A landscape with many valleys, sampled at points; each row gives a point and its height.
A ball rolls from a point to the lowest of its 2 nearest points, and stops where none of them is lower. Distance is the straight distance between rows; heights are no part of it.
K247: [-26 299 -201 135 -166 -492 152 113 212 462 106 -429 -169 -155 88 -85 59 -78 299 82 179 -563 263 263 60]  height 2.61
K200: [16 -314 -526 -30 -16 -153 -36 -328 648 105 631 375 -19 186 0 -152 -226 -147 477 67 -80 522 -184 357 -577]  height 2.57
K596: [291 176 -53 46 -257 10 303 403 -94 230 146 -233 -205 -395 52 -68 -475 5 197 -402 101 17 -413 183 -67]  height 3.67
K108: [-313 -65 90 -202 99 462 -235 11 -434 -488 2 -36 317 -158 -262 -116 -202 562 -230 350 168 695 -205 -298 8]  height 9.23
K946: [-254 699 547 267 -17 -104 266 417 -73 261 264 -148 -122 -140 337 -219 -326 93 -251 -762 524 -110 -225 -320 -163]  height 0.52
K697: [301 -259 273 312 187 -64 154 112 135 89 -245 -308 -21 123 -166 60 229 -132 -110 -146 -130 -517 27 76 441]  height 6.36
K231: [-24 529 124 -187 6 -18 296 477 -48 221 156 -41 -209 -395 239 -58 -537 -19 -148 -823 274 47 -320 -42 0]  height 2.66
K687: [-93 133 96 -45 -240 6 -333 -147 -152 39 -221 -35 -64 -2 27 82 376 221 -97 339 -278 -252 383 -192 227]  height 7.36
K906: [40 94 -314 -46 -313 209 -132 -665 238 -128 316 595 -233 238 -46 97 123 4 178 174 -437 320 -30 92 -380]  height 6.54
K199: [303 -252 236 541 -111 125 131 -198 358 -108 -33 -24 104 310 -107 135 143 -180 2 -129 -199 -423 5 124 -60]  height 6.91
K566: [21 -314 253 409 -135 -36 -76 -51 305 149 -128 299 -140 407 148 195 359 -429 203 -110 -519 -717 95 -36 -95]  height 7.49
K902: [240 -251 -170 -288 -280 58 -127 -25 -183 220 -200 333 -519 -128 -30 123 348 -121 465 79 -543 -77 -59 -202 280]  height 5.62
K652: [-79 174 264 -59 -467 -13 147 154 -64 167 -256 -85 23 85 113 285 131 -91 -378 -257 306 -4 490 -188 222]  height 6.39
K655: [-221 -102 269 -144 153 406 -27 107 -682 -424 -219 224 94 75 -56 -250 -4 179 -191 207 211 689 -9 -621 -27]  height 9.01
K517: [-363 -398 -103 -452 501 -77 -396 -204 44 -267 -111 146 152 267 -268 103 260 89 -393 273 -69 87 420 -190 246]  height 0.56
K578: [6 317 347 -4 263 -349 495 331 -159 153 -117 -495 12 -275 -43 -134 -107 -73 -338 -557 312 -364 -129 132 517]  height 6.16
K622: [218 408 370 174 73 149 310 -207 -373 -145 -188 62 -52 -114 137 -460 378 1 -443 -247 59 61 -12 -351 -15]  height 3.27
K720: [-180 -169 -358 -58 396 27 -184 -362 128 -293 409 -7 40 78 -512 -251 7 210 107 579 201 417 -82 198 -81]  height 4.97
K802: [-23 675 437 87 -534 -251 521 208 -329 231 59 -325 -152 -192 102 -15 34 131 -181 -520 477 -228 110 -120 414]  height 6.22
K532: [346 247 -56 54 -692 239 85 -123 -140 74 18 74 -158 -127 -27 268 -67 175 156 118 -121 65 -92 95 -107]  height 5.04
K382: [-34 802 171 -75 -157 -154 150 52 -49 -79 -15 -274 219 -342 136 173 -121 171 -657 -215 304 -197 88 270 92]  height 4.83
K876: [55 -107 -643 -335 -393 -296 77 30 248 102 144 119 -158 -53 -45 508 -500 -310 302 77 -101 139 11 624 -437]  height 4.14
K233: [96 85 -300 -206 -138 92 -262 -740 112 -328 336 233 -249 112 -432 -73 459 341 33 460 -261 173 60 8 -8]  height 6.09
K86: [21 657 -299 -190 -151 -237 383 141 -398 64 -230 -23 -188 -358 168 -21 -257 -187 220 16 191 -46 155 281 79]  height 3.19
K47: [-48 249 599 168 -366 212 97 235 -312 -84 -281 -218 240 73 140 108 68 210 -484 -318 356 86 187 -496 92]  height 5.81
K492: [-116 -75 -44 -43 402 -2 108 266 -286 107 -124 -181 -30 -221 58 -408 -174 8 314 124 124 -81 -94 -72 107]  height 2.77
K333: [-144 -226 -519 -98 -143 -114 -181 38 478 180 487 193 130 96 208 299 -579 -90 227 4 3 443 -67 418 -641]  height 3.44
K688: [234 -58 -392 43 326 64 -57 -260 323 -303 371 -9 187 -205 -271 -176 -140 216 -86 158 -5 396 -398 438 -170]  height 4.29
K764: [138 378 -517 -351 -428 -420 330 -95 9 157 -97 101 -324 -221 45 229 96 -239 139 -25 -75 -118 336 215 88]  height 4.02
K817: [159 -81 -259 119 259 -17 2 -244 665 0 581 194 174 -57 95 -300 -251 69 -12 -170 -68 347 -397 306 -494]  height 3.53
K585: [-18 -418 -501 -272 -261 -398 -147 83 696 184 112 -167 69 76 -207 664 -49 -189 -29 77 -123 -245 275 361 -74]  height 7.31
K615: [110 143 -192 80 -137 -130 28 263 2 284 -4 -361 -123 -231 73 146 -315 135 465 148 -10 -366 -245 382 -15]  height 3.83
K301: [-99 245 167 45 -71 401 -80 68 -450 -352 -203 -355 359 -167 -27 -152 -257 462 94 391 63 -86 -255 90 -2]  height 8.25
K544: [-80 -548 -454 -195 -217 -165 -41 62 37 196 -65 144 -253 314 -166 276 -27 -428 465 293 11 82 329 137 25]  height 5.72
K602: [-19 185 -348 -247 122 -232 71 143 -292 130 -285 78 -245 -49 160 203 -265 -238 497 124 -205 -332 12 407 142]  height 4.13
K53: [-99 193 600 113 -292 248 35 -72 -813 -373 -510 -241 406 -54 -61 -123 288 619 -256 407 -22 -161 26 -349 427]  height 5.83
K632: [347 350 211 213 -251 78 392 -358 -277 -294 -65 -148 192 -66 -231 -201 415 101 -325 170 304 128 148 -27 172]  height 4.28
K500: [-148 -223 408 -39 308 8 -16 8 -622 -206 -601 2 81 153 -14 -78 364 22 -88 154 -264 -216 332 -249 510]  height 7.07
K234: [-147 -475 -339 -159 267 -330 -303 -327 420 -121 125 -11 -31 234 -468 85 477 3 -209 412 -12 83 386 4 252]  height 2.59
K484: [218 -424 109 114 -96 262 44 283 260 123 -58 119 -147 155 78 335 -255 -310 292 -418 -195 -71 -247 92 -38]  height 5.03
K780: [-113 -365 -382 -300 -322 -189 -281 -86 519 302 148 499 -327 138 83 438 178 -460 299 -49 -372 -281 187 53 -180]  height 7.32
K287: [-221 -614 -515 -536 -171 -301 -529 81 441 122 35 256 -172 96 -186 766 -13 -283 193 230 -510 -210 49 314 -80]  height 7.65
K248: [-62 100 -265 278 -217 -333 106 -19 273 286 255 -290 -89 -37 5 -247 104 -138 248 236 564 -3 307 -36 -178]  height 3.78
K423: [313 -343 1 -32 172 116 23 -263 -210 -12 -214 408 -423 162 -92 -286 418 -165 271 -34 -396 118 -71 -226 254]  height 5.07
K90: [95 -136 -454 -55 192 -260 -258 -17 559 268 359 -298 46 -248 -26 -136 26 267 135 138 -40 -294 -172 245 -47]  height 6.49
K360: [199 157 261 -15 13 326 226 -273 -731 -513 -364 -121 259 -103 -397 -290 335 277 -121 418 89 191 -124 -51 430]  height 5.10
K556: [-65 619 435 -8 9 -94 418 250 -405 -138 -80 -434 167 -449 46 -236 -7 98 -511 -276 555 -90 -33 7 272]  height 5.57
K639: [193 513 -86 86 -294 -61 418 -297 -277 -258 -236 -1 151 159 -90 173 98 -142 -106 247 229 -7 317 276 95]  height 5.00
K472: [-137 35 194 -200 371 212 -277 -263 -115 -329 -235 245 223 216 -61 72 178 159 -559 20 -200 206 146 -232 68]  height 2.84
K722: [-150 151 39 -224 -34 258 -176 320 -506 -125 -446 -145 174 -167 13 197 -429 145 169 186 -197 -200 -19 205 193]  height 7.93
K531: [11 -45 -319 224 16 -89 86 56 190 163 361 55 -22 -44 -53 -327 -122 -98 311 157 389 526 7 -5 -185]  height 4.54
K369: [-134 619 382 266 62 23 317 136 -5 -128 265 -122 125 -25 293 -171 -429 -204 -355 -504 391 31 -202 172 -361]  height 2.75
K105: [-111 -331 -517 -259 184 -401 -207 -223 815 177 245 132 151 -10 40 176 142 -53 3 68 -79 -331 106 270 -256]  height 6.93
K565: [-56 -326 -330 -172 -11 49 -32 197 -97 -14 9 205 -85 154 -139 18 -217 -331 222 107 195 636 152 -45 -79]  height 5.17
K620: [103 -525 -467 -155 7 147 -203 -258 334 50 494 454 -199 106 -71 94 -270 16 628 2 -437 374 -549 333 -317]  height 3.46
K166: [-7 -438 -15 198 402 -62 137 312 -187 114 -193 -158 -71 240 38 -91 -134 -394 532 161 128 -62 12 136 199]  height 0.94
K650: [-398 -67 107 -268 32 96 -220 114 -642 -154 -588 147 96 207 -30 353 -91 -70 109 318 -286 -76 310 -26 354]  height 7.56
K268: [295 -72 -147 242 -518 134 -212 -45 500 108 247 -111 -28 -161 -36 369 -156 258 102 27 -236 -132 -216 253 -193]  height 5.58
K793: [-173 495 89 85 577 -151 130 211 54 136 197 37 233 -216 519 -291 -512 -200 -99 -494 172 -46 -295 127 -375]  height 4.01
K527: [7 -26 -164 108 -654 -1 -154 -341 510 158 289 389 -179 200 173 341 123 -185 75 -1 -390 -27 117 -38 -510]  height 6.92
K263: [-290 -497 127 -16 351 251 -252 -34 -284 -151 -147 286 -23 445 -130 -140 139 -26 134 185 82 559 177 -530 -4]  height 8.72
K676: [-152 186 -117 35 371 -151 216 5 -193 -238 -273 -137 246 51 -63 33 -50 -279 -91 282 302 -78 295 403 148]  height 4.98
K794: [242 -8 505 294 233 233 215 148 276 163 133 -241 88 -54 69 -208 -30 141 -402 -832 -64 -176 -388 -319 -4]  height 6.40
K631: [-271 -276 288 225 558 270 -518 37 -170 -88 -93 -259 364 141 -17 -150 5 420 85 344 -280 -318 -220 -162 -48]  height 8.90
K850: [-338 -42 312 73 177 239 -467 -38 -491 -502 -278 -257 307 164 -232 -134 40 594 49 749 -60 -214 -66 -39 125]  height 8.57
K630: [-196 -22 74 9 821 -96 150 137 -237 -184 -117 -138 250 -13 -64 -441 -12 -255 -136 265 396 214 48 25 68]  height 4.05
K438: [-90 -73 219 94 -489 16 -260 -17 43 170 -217 191 -159 258 152 474 334 -135 86 148 -534 -543 302 -17 27]  height 7.83
K710: [-281 -254 430 157 620 233 -514 -138 -180 -236 86 -147 318 301 -17 -422 215 508 -308 359 -41 -22 -235 -618 -378]  height 9.24
K286: [309 -229 -187 287 -186 51 -122 1 527 72 372 -383 45 -178 -222 -45 -4 298 -15 143 261 68 -205 134 7]  height 6.05
K525: [11 -509 -228 -48 -167 335 -309 103 226 34 184 205 -96 166 4 467 -435 4 358 -15 -372 226 -317 127 -291]  height 4.25
K450: [-202 -120 -61 -135 446 -173 -263 52 204 350 -88 294 -18 25 443 -276 200 -112 -175 -285 -21 29 198 -548 -153]  height 7.96
K870: [142 -25 292 143 117 -51 34 155 470 313 121 32 -145 58 293 -38 85 -80 -179 -728 -292 -475 -214 -209 17]  height 6.94
K972: [-107 92 -228 -73 578 -73 95 273 -94 182 224 98 24 -233 333 -430 -434 -157 328 -51 252 177 -399 173 -263]  height 3.95
K242: [125 254 190 -24 -744 -109 -9 -131 -262 164 -306 -47 -116 18 109 236 597 92 -217 73 -9 -99 624 -327 433]  height 6.90
K177: [123 206 647 339 109 223 139 137 18 -117 239 -189 206 -126 183 -236 -26 77 -623 -527 363 242 -221 -492 -387]  height 5.80
K491: [-152 -87 152 8 259 -364 -9 63 567 353 23 89 -56 120 320 -66 375 -241 -320 -523 -18 -390 380 -384 -27]  height 7.50
K434: [153 -511 -263 -70 -292 143 -379 -102 276 191 167 379 -451 113 -218 53 277 8 496 194 -555 49 -201 -195 5]  height 6.10
K638: [107 13 -383 -142 -131 -124 284 -113 192 -97 383 22 57 -293 -223 -178 -116 -160 -96 51 447 825 60 313 -115]  height 5.09
K961: [-134 138 475 122 69 358 -17 360 -230 -80 -138 -64 251 41 282 -69 -285 41 -279 -302 295 322 -24 -353 -190]  height 5.11
K241: [285 14 249 203 319 169 270 -338 -157 -253 -266 312 -127 196 14 -317 412 -305 -115 -120 -220 -90 74 -213 69]  height 4.31
K503: [-133 219 640 -1 185 -4 122 73 -740 -257 -579 -240 175 -163 159 -349 370 299 -507 -102 -129 -206 124 -445 439]  height 6.48
K48: [131 -215 320 121 141 326 -39 -68 152 -169 -11 242 80 96 97 6 76 -103 -450 -301 -7 364 -53 -347 -139]  height 4.18
K664: [-392 -403 -218 -366 710 -106 -387 -6 34 135 -52 397 -74 258 66 -268 121 -147 99 91 -25 288 121 -423 -18]  height 8.36
K957: [54 614 91 102 -82 -168 181 89 320 80 302 -243 100 -232 259 100 -349 131 -237 -420 206 -317 -96 282 -166]  height 3.96
K14: [334 -470 133 191 -16 67 190 440 52 207 -132 -371 -36 -135 -130 106 -142 -29 214 -316 8 -256 -307 109 440]  height 5.76
K489: [514 242 27 104 -678 95 558 47 -305 -39 -162 -66 -174 -156 -60 309 -191 -146 277 -173 -20 -151 -259 286 222]  height 4.49
K864: [-15 83 -315 -90 -128 -18 -165 -326 -120 -153 69 -54 -53 37 -405 23 127 299 251 674 15 31 94 234 131]  height 5.59

For each start below, name the point where the ball stops.
K287: K946
K263: K961
K780: K200
K566: K200

Call two points neighbours if one is among the 2 nearest of the other. Go from one point of each pair to the other, from neighbour to neighbour, staying as low as possible. Name the highest point that can't be avoided.
K86 / K622: K639
K86 / K166: K602
K247 / K166: K793
K369 / K247: K615
